Each row is a point on a tangle of strands that fork and nearly touch. The rows are in no order.
(in the rows, 100 means zero)
Points whose rows are less than 36 apart are linked; no others are. Some points are linked to none.
z829: [136 125 121 104  94 142  75  67  84]
z801: [115  89  71  61 107 102  89 153  90]
z7: [ 72  89  96 125 108  60  92  78 110]
z964: [ 75  93 107  83 110 101  79 121  50]
z940: [ 49  70 128  85 101  74 129 108  71]
z628: [ 76 109 108 130 108  91  64  61  81]
z81: [119 106 102 132  87  83 127  61 160]
z313: [106 135  75 138  97 112  73  82 114]
z585: [ 76  95 137 101 107 108  81  81  49]
z906: [ 81  79 139 110 102  85 109  68  88]
z46: [ 84 106  92 102 112 107  51 102  57]
z590: [146 145  52 119  83 129 107 119 152]
z962: [ 65  98  83 109 115  78  59 104  73]
z346: [112  73 140  95  97  92 140  74 123]
z2: [ 79  69 151  71  94 101 155 100  79]
z234: [137 100 119  89  99 119 105  87 108]
z501: [141 155  82 128  84 151  75  86 105]
z833: [123  83 131 108  94  90 136  66 138]
z868: [106  63 149  71  94  97 163  99 110]
z383: [ 75  79  93 116 107  48 106  88 123]
z19: [ 64  70  96  80 111  70 110 133  89]
z922: [ 53  64 122  91 105  60 133 109  91]
z523: [ 83 101  89 103 110  97  66  99  78]
z745: [ 67 100 106 126 111  79  67  72  77]
z661: [ 93  83 151  76  96 112 124  95  66]
z51: [ 85  77 147  77  98 105 134 100  76]
z845: [144 123  86  95  93 132  92 102 117]
z782: [112 120  87 145  90  92 118  67 159]
z915: [ 86  83  87 116 105  55 109  93 136]
z50: [117  68 139  81  95  92 152  88 123]
z984: [ 83  76  88  52 105  93 118 160  77]
z843: [ 97  93  75 116 100  71 105  98 141]
z156: [107 105  69 118 101  80 104  99 147]
z404: [ 62  65 105  95 108  52 126 110 109]
z863: [141 106 132 100  92 125 108  68 109]
z172: [ 83  99  96 127 106  71  87  76 113]
z998: [ 88 108  77 116 108  89  70  98 101]
z353: [128 140  50 136  84 112 107 117 158]
z548: [104 115 123 109 102 127  68  68  63]
z269: [101 122  77 148  91  78 107  71 150]
z128: [ 94 110 120 125 103 103  73  58  87]
z21: [ 91 111  83 127 102  85  78  80 114]
z53: [119 117  65 117  94 102 100 100 144]
z670: [ 65  77 105  81 110  78 105 124  76]
z804: [159 135  80  94  86 146  89 102 113]
z265: [ 82  80 107  47 103 107 125 153  58]
z544: [125  84  77  94  99  81 125 114 154]
z14: [ 66  89 147  82 101 113 108  96  39]
z509: [ 88  62 150  71  93  95 162  98  98]
z625: [125 157  78 137  88 143  67  83 104]
z430: [ 59  85 135  75 104 104 118 109  47]
z900: [146 150  51 119  84 137  93 126 137]
z66: [ 84  84 122  50  98 114 126 139  51]
z236: [ 49  79 132  81 105  89 120 111  59]
z698: [101  78 139 106  99  88 120  71 109]
z212: [ 69  83 109  77 106  95  99 124  64]
z856: [ 75  69  85  67 108  76 111 151  88]
z92: [133 120  46  85 102 119  76 141 116]
z18: [ 63  67  96 105 110  42 116 105 115]
z582: [131 135  42 100  98 124  74 134 117]
z633: [101 120  84 134  99  99  83  75 118]
z415: [120 126  58 132  88  99 112 101 157]
z27: [112 146  71 136  94 126  69  85 110]
z220: [103  83  71  58 109  96  91 165  83]
z411: [ 68  89 144  93 102 107  96  82  48]
z750: [ 74  87 138 115 103  82  96  63  83]
z903: [100  89 124  52  98 123 114 129  46]
z842: [124 124 124 110  97 140  67  61  73]
z682: [127  95  67  62 105 106  95 145 103]
z836: [118  90 120 120  93  83 132  59 154]
z361: [106 104 124 108 102 115  79  68  79]
z498: [ 62  98  91 122 113  71  64  89  82]
z490: [136 108  96  94  98 120  98  96 116]
z908: [ 81  98 100  89 111 110  63 115  47]
z333: [132 102  49  67 104 112  86 153 116]
z225: [137 146  41 112  90 131  80 130 129]
z827: [154 149  81 110  85 154  77  92 107]
z513: [131 109  80  79 103 121  80 124  92]
z476: [123  85  91  82 104  98 110 119 121]

A fork is a point with three links. Follow the links from the first point to the second and name the forks in between, in order.
z698 / z51 | z346
z745 / z172 | z523 z21
z922 / z156 | z383
z383 / z46 | z21 z523
z628 / z964 | z523
z633 / z523 | z21

A fork is a point with three links, a tip a point with one. Leave the first point through the second and follow the links. Name the first fork or tip that comes.
z509 / z868 | z346
z212 / z964 | z523
z404 / z922 | z585
z856 / z984 | z903
z415 / z53 | z383
z833 / z836 | z269
z827 / z501 | z21
z128 / z361 | z829
z900 / z225 | z220

Name the points in between on the shortest way along the links from the first point to the second, in order.
z14 / z940 | z430 z236
z801 / z225 | z682 z333 z92 z582
z750 / z346 | z906 z698
z2 / z750 | z509 z868 z50 z346 z698 z906
z498 / z829 | z745 z628 z128 z361 z548 z842
